Each row is a point on a landscape with many valleys, with its height.
From any point a ball rolls to the lowest of the 2 points nearest to it. It stops when none of these is lower. Distance is the straight distance between rows; heights are no part of it.
resag: [ 20  -9  16  33 -33   7 -26   1 -31  -7  -6  41 -10  46  44  23  26 -15
  15  -7]  height 5.31
dev: [ -5 -14  -2  15   9 -14  -6 -15  -4  -1  -5  15 -20 -15  28  -8  26   3
   4 -16]  height 5.50
Rep: [-10  19 -22 -31   7  17  -6  17  25 -12 -21 -21  38  -2 -36 -20 -26  12
   6  -3]  height 3.40
Gega: [ 16  15 -37 -26  10 -15  50 -44  -9  31  24  -9  -7 -11  -7  -9   4  26
  -7 -16]  height 4.09
bever: [ 17   2 -14 -20   5  16  32 -44 -11   5  12  36  22   3   8  -7 -20  33
  28 -21]  height 6.20
ropep: [ 14 -27  49 -11   7   6  -7  32   5 -41   2  26   8  47  -3   3  -6 -27
  -6  16]  height 4.67
Kufi: [ -9  11  30  20  18  -5 -13   0   5 -23   1   3  15  -9  -9   1  24 -31
   1  28]  height 4.78
supo: [-20  13  28  35  -4  -1 -36  46  -8 -12 -24   0  48  21 -10 -22 -10 -19
 -15  -5]  height 4.66
pevi: [-14  17  -7  26  -7 -23 -31  20   6   5 -15 -13 -16 -22 -12   7  16   1
 -27 -15]  height 3.23
vibeb: [ 26  14 -34 -59   9 -12  23  16  12  -1   6 -41 -14 -19 -35  24  -4   0
 -14 -25]  height 4.58
sova: [ -3 -45  34   0 -15  21 -18  39   7 -12 -22  25 -12  42  22   4 -30  12
  15   4]  height 2.24
Tamaf: [  6  -3 -19  -9   4   4  11 -19  -3  -2 -13  40   1  15   2 -13 -12  37
  25  -7]  height 6.31
sabus: [-33  22   9  25  23 -14 -24  50   9  -1 -21 -12  35  17 -19 -23 -10  -2
 -22  -7]  height 4.86
mupi: [-10   4  10  24   3 -14  11 -21 -15   7  31   7  -9 -21 -10  10  43  10
  -9  -7]  height 4.93
Kodib: [-11   6  13  12  32  -6   4   2  17 -19  12  -6   5 -23 -12  -7  10  -6
 -12  12]  height 4.65
Zab: [  6  11 -17  -9  41 -10  18  -6  25 -16  13 -21  -9 -27 -22   2   5  13
  -3 -13]  height 4.49
Tem: [  0  17 -10  22 -20 -16 -16  29   2  -9 -17   9  -9 -10  -5   2  32  13
   3 -13]  height 3.42
gisi: [-23  23  14  48   2   6 -44  10  -3  12   8 -27  16 -17  14  12  10 -28
 -31  11]  height 5.75
Tido: [  0   5 -23 -14 -12   1  -2  14  11   7 -13   2   8 -33 -18  -2 -18  26
   5 -23]  height 6.21
mosa: [-13 -18  21   5   8  10 -23  14  13  -3 -17   4  35 -21   5 -18 -25 -16
  -3 -10]  height 5.97
misi: [ -4   2 -22 -49 -11 -14   2  25  -9  25   6 -30 -37 -12 -21  31  18   7
 -18 -17]  height 3.30
duzi: [-16  -7  20  38 -15  19 -34  20 -12 -23 -11  27   1   5  -4   6  13  13
 -15   4]  height 5.91
Firo: [-13  13 -23 -22  16   2  -7 -20  20   8 -20   5   0  -4  -9 -11 -20  20
  11  11]  height 4.84
pud: [ 16 -21  -5  -9  27  12  11  -9   9 -15  -3  18 -10  -9  46 -21 -24   4
  -9  -2]  height 4.19
konam: [-19  -7   5   6  -6  10 -26  21  13   2 -27  12  14 -15  -9 -12 -21  13
  19  -8]  height 6.07
nikan: [ 20   4 -37  14  11  -1  71 -46  -4  29  52 -38 -10 -21  -1 -11 -15  24
  -2   0]  height 3.50
kefo: [ -1  22  -5  27 -19 -26 -15 -20 -13  12  14 -46  -6 -28  -1  23  43 -34
  -6 -10]  height 2.75
vovuk: [ -1  -5  -5 -10  28  44  -1 -11  24 -27   8   2  26 -14  -8   1 -25  22
  15 -17]  height 4.53
lodo: [-11  16  12  44 -12  17 -52  17  -8 -10  -2   8   7   2  11  14  28 -11
 -16   7]  height 5.84
Nar: [  0  14 -19 -49   3 -11  -5  49  12  -1 -21 -45   8   2 -48   7 -14   0
 -20 -23]  height 2.28
kelo: [ 18 -25  33  22 -43   8 -15  31 -22 -32 -17  33  -9  56  25  11  16 -12
  16   4]  height 5.45
Loda: [ -2   3  13   9 -11  15  -1  30   1 -26 -27  37  11  24 -10 -19 -19  12
  -2  35]  height 2.74
mubad: [  7 -10   1  -4  21  16  -1  15  15 -37 -27  19  14  30  -2 -24 -38   9
  -9  11]  height 2.38
mobu: [ 20 -11 -16 -17   9  47  10 -17   7 -30   0  31  17  19  18   2 -38  27
  26 -18]  height 6.16
vevu: [-11  10  -7  32 -18 -22  42 -37 -24  45  40 -38 -15 -16   1  -1  46 -10
   4  20]  height 1.71
nub: [ -5 -15   1 -23   9  26  -6  -6  16 -22  -5  18  33  -6  -1 -15  -9   9
  30   5]  height 4.69
pofur: [-20  12   1  -2  -4  -1 -12  18   8 -24 -17  -7  37   1 -45 -29  -1   1
  -8   3]  height 2.91
vupuf: [ 26   9 -45 -52   5  -8  46 -29  -7  18  31 -35 -17  -9 -19  19   1  22
  -6 -31]  height 3.92
guz: [  6 -22  40  17   5   2 -22   3  -7   8  13   7 -23  11  49  18  -2 -47
 -20  17]  height 5.74
nul: [ 20  -5   3   9  10 -25  34 -28 -23  15  10  31  12  -1   0 -11  23  25
  26 -39]  height 3.26
bazep: [ 12   1 -19   1   8 -14  53 -40  -8  34  27 -12  -5 -34   9 -12  -4  12
   5   1]  height 3.78
fofog: [  3 -12  40   8   6   9 -11  19  -1 -29   8  33   8  13   7   9  19 -22
  -1  24]  height 4.87
Zozi: [-10  -3 -16   6 -12 -28  -6 -21  -8  31   0  -8 -28 -24   6   4  27   6
  -1 -28]  height 5.60
kupi: [-10 -24  22  22  18 -12 -10 -21   2   9   5  -5 -13 -15  33  -5   7 -22
   2   8]  height 5.58
zitu: [ 19 -26   9  -1   4  40  17  37  20 -47 -28   4  11  48  20  -9 -48  31
  24   7]  height 1.67
zafi: [ -1   9 -22 -46   5 -15  16 -14   5  21  10 -53 -12 -17 -43   7 -13 -14
 -28  11]  height 3.86
vovol: [-19  -1 -24  -8 -10  -4 -13  21   9  -9 -35 -21 -10  12 -41  -9  -3  33
  -2 -23]  height 0.82
Zikeg: [ -6   3 -15  11 -19  -3   0  32   5 -13 -37  14  -6   3  -5 -15  12  35
  28  -3]  height 3.60
Deta: [  8 -15   4 -26  39  32   4   1  24 -27  -4  19   2  29  21  -7 -41  -3
   0  14]  height 2.71
riber: [-29   2  10  26 -10  11 -29  37  -1 -29 -23   5  10  17 -16 -19  24   8
  -7  11]  height 5.99
tafud: [ -6  13 -12  30 -37 -14  12 -26 -20  21  37 -54 -11 -31  -3   8  47 -28
 -12  15]  height 2.35
Febid: [ 19 -18  -4   9  20  -2  39 -39  -4  30  25  10  -6 -29  39  -6 -26   1
   4  -4]  height 3.97
zudeb: [ 23   8 -18  13  34  11  53 -48   9  -8  45 -20  -3 -26  -1   6 -24  21
   1   0]  height 3.79
beb: [ 25  19 -40 -47  -4  -4  32 -21  -5  13  12 -11  -3   1 -31  17   3  30
  20 -48]  height 3.43
zaru: [-18 -18  33  18  -9  13 -30  36  -3 -17 -30  11  29  38   3 -20 -21 -20
  -9   8]  height 4.47
Til: [-22  12   3  -7  -1  -2 -13  11  14  19   3 -25  15 -45 -20  -2  -7  -8
 -14  -1]  height 6.01
sofu: [ 16 -15 -19   3  27   7  20 -29  11   0   9  -3  -2 -33  27 -12 -27   7
  -2 -17]  height 4.08
zit: [ 18 -26  21  -2  -9  -2  12  19 -10 -11  -4  49 -25  45  36   2   8   1
   7   1]  height 6.50
danaf: [ -5  21  -8  -4 -16 -23 -19   5  -5  13   8 -45 -20 -15 -25  30  49 -26
  -4  -9]  height 3.10
munit: [ 12 -18   2  -7   6  -2  10   4  -1 -16 -19  48 -16  30  18 -14  -8  15
  14  14]  height 6.41
zuk: [  6   8  16  13 -15 -11  -1 -36 -25   5   7  45   5  14  18  -1  15 -19
   6  25]  height 5.47
kabo: [ -5   7   7  31 -17 -11  19 -41 -30  31  34   5   0 -16  16  -5  16 -21
  -8  36]  height 5.78
kal: [ -7  -5  -2   5  14  34   5  33  19 -43 -38  -9  22  39  -9 -29 -39  39
  17  10]  height 2.00
Foti: [ -2  12 -41 -33  -6  10  -1  37  19 -15 -29 -40   8  11 -44  -4 -24  36
  -8 -34]  height 1.47
Pok: [  3   5 -18 -13  -1 -24  45 -16   2  35  35 -54 -18 -37 -22  10   0  -7
   3  13]  height 2.73
lige: [ -7  31 -15  -3 -17 -27  27 -27 -24  58  29 -25 -20 -20  -9  15  43  -3
   5  16]  height 0.59
bupep: [  5   1 -37  -5  17   0  55 -31  11  18  38 -59 -21 -33  -9  -1 -12  12
  -3  10]  height 3.18
linab: [-19  11 -12  18 -19 -17 -35 -24 -13  16 -11  -3 -19   4  -5  12  36  -2
  15 -17]  height 5.72
zana: [ 17 -40  17  -9   9  30  -2  35  15 -28 -14  27  -3  25  27  -4 -34  16
  10 -10]  height 1.98
kene: [-14  -2  24  42   7   2 -37  -6  -3  11   6  -5 -10 -11  42  13  11 -31
 -15  14]  height 5.65
leloz: [ 15 -26  37  -6  -3  -6   1   2  -8   6  19  33 -28  27  46  12  -2 -31
  -6  10]  height 5.83
rik: [  6  22 -35 -17  13  43  -3  -3  31 -28  -8 -20  25  -6 -12   3 -29  26
  29 -27]  height 4.34
rufip: [  7  17  21  29 -15  -3 -35   3 -11 -11 -21  25   5  32  19   8   4 -40
  -3  30]  height 3.47
Movad: [  9 -35  23 -25   9   8   8 -23  -5  10  16  32 -16  18  36  -2 -16  -8
  10  11]  height 5.94
Dato: [ -4  19  -9  -4 -29 -16   2 -11 -15  18   4  18  11 -21 -11   5  37   5
  22  -2]  height 5.07
Pes: [ 12   5 -22 -28  -5 -19  27 -24 -10  21   8  10   6  -6 -20  -1  23  29
  30 -40]  height 2.92
kaze: [-10   8  11  20 -10  -6 -26  10  -5  -5 -33  26   5  19  -4  -8  -9  -9
   1  27]  height 3.11
rul: [ -2 -16  47  15 -26  13 -33  37 -10 -17 -17  17   4  52  12   8 -17 -35
 -11  20]  height 4.24
Dozig: [ 19   1  35  14 -41  13 -40  18 -14  -1 -12  23   2  50  32  31 -11 -51
  -5  27]  height 3.91
koru: [ -1 -32  48  -6 -22  16  -9  55   3 -30 -14   7  -1  72  -1   5 -23 -11
 -10  21]  height 4.46
Deg: [ 11  14 -31 -38  23  -9  30  -9  13   5  20 -37 -25 -24 -23  19   5  22
  -6 -14]  height 4.27
ser: [ 24   5  11  46 -30   6 -25 -22 -43   2  13  34   5  22  41  25  35 -17
  -5  -6]  height 5.18
tel: [-10  -6  -6 -15  -9   5  -7  -6   3  -9  -7  14  14 -16   1 -15  22   1
  25   3]  height 4.85
vemam: [  7  16 -39 -49  -4  16   5  -5  22 -10  -6 -33  23 -12 -32   2 -21   9
  13 -30]  height 3.94
nis: [ -8  -1   1  18  18 -20  18 -25   2   5  25 -24 -15 -37 -12  -2  18   5
 -13   7]  height 4.79
Zud: [-18  17 -23 -27  21  -2  -6 -20  20  18   1 -31   4 -12 -34  -2 -27   5
 -17   6]  height 4.44
seg: [ 14 -24  -1 -24  10  27  17 -37  -5  -5  12  37   6  18  32  -4 -29  10
  23  -5]  height 6.06
papem: [-15 -13  43   0  25  13 -22  18   8   4   2  11   5   7  25  -1 -28 -32
 -14  27]  height 3.22
dini: [ -1  11   3  11 -27  -2  -6 -11 -21   3  -6  44  10  13  -6   0  25   8
  25  16]  height 5.28
zis: [-16  19  -9 -18  -8  -9 -16  32  15  -7 -13 -29  22 -10 -47 -16   9   0
 -24 -14]  height 2.48
rokan: [ 16 -24  20  17 -27  -3   2  28  -9 -37 -36  29  -4  45  12 -12   4   3
  29  13]  height 5.59
vuru: [  3 -17   9  26  -8  -2 -17   1 -20   0 -10  37 -20  22  40   3  27   1
  10  -8]  height 5.41
nas: [-10  16 -19 -21 -13 -19 -11  31   7   8  -9 -22 -15 -16 -32   7  19   5
 -18 -18]  height 2.93
savi: [ -1   8 -13 -18 -13 -11  11  -7   1  24  10  -9   0 -49 -15   9  -2  13
  -3 -18]  height 6.19
Pulo: [-21  13 -13 -14   7 -13  16 -18   8  30  20 -57 -16 -34 -29   2   3 -11
 -20  25]  height 3.27
vufuv: [ -8  17 -18 -24 -26 -19  -9   5 -24  33  16 -26 -36  -6 -22  36  50  -7
 -13  -8]  height 3.49
numi: [ -9  -4   3  14  39  -5   2 -19  17  13  -3 -25   7 -29   3 -15 -40 -13
 -22   6]  height 4.48
mola: [ 11  14   6  42 -19 -10 -11 -15 -20   1  20  14  -1 -10  17  19  48 -12
  -5  -3]  height 5.06
mosi: [-21   9  22  16   2  -5 -31  23   4   7 -14 -15  33 -29   0 -12   0 -25
  -9  -5]  height 5.86
ses: [ -1 -24  33 -28  30  13  -4  14  20  -7   5  17  -9  30  23   5 -35 -19
  -8  25]  height 2.99
zipe: [  8  -2  15  15   3 -22  20 -44 -20  22  15  24  -7  -5  24  -3  -8 -23
  -4  31]  height 5.63
Mipa: [  0 -15   2   3  35   5 -12   1  19   0 -15   9  -4  -5  23 -16 -40  -2
 -19   6]  height 4.32
Ked: [  3  26 -23 -37  -5 -30  35 -13  -6  38  20 -26 -22 -19 -23  16  27  -6
   3  10]  height 1.87

Where does a ball stop that starts at each point below?
zipe | zis
linab | zis
Mipa | Pok
mobu | zis
numi | Pok

Call two points neighbours if one is among the 2 nearest of the other. Go from one point of each pair to the other, from neighbour to neighbour, staying as low as possible. Name the highest point that can't be avoided.
Pes, mosi | konam
Pes, lige | Gega
vovol, lige | vufuv
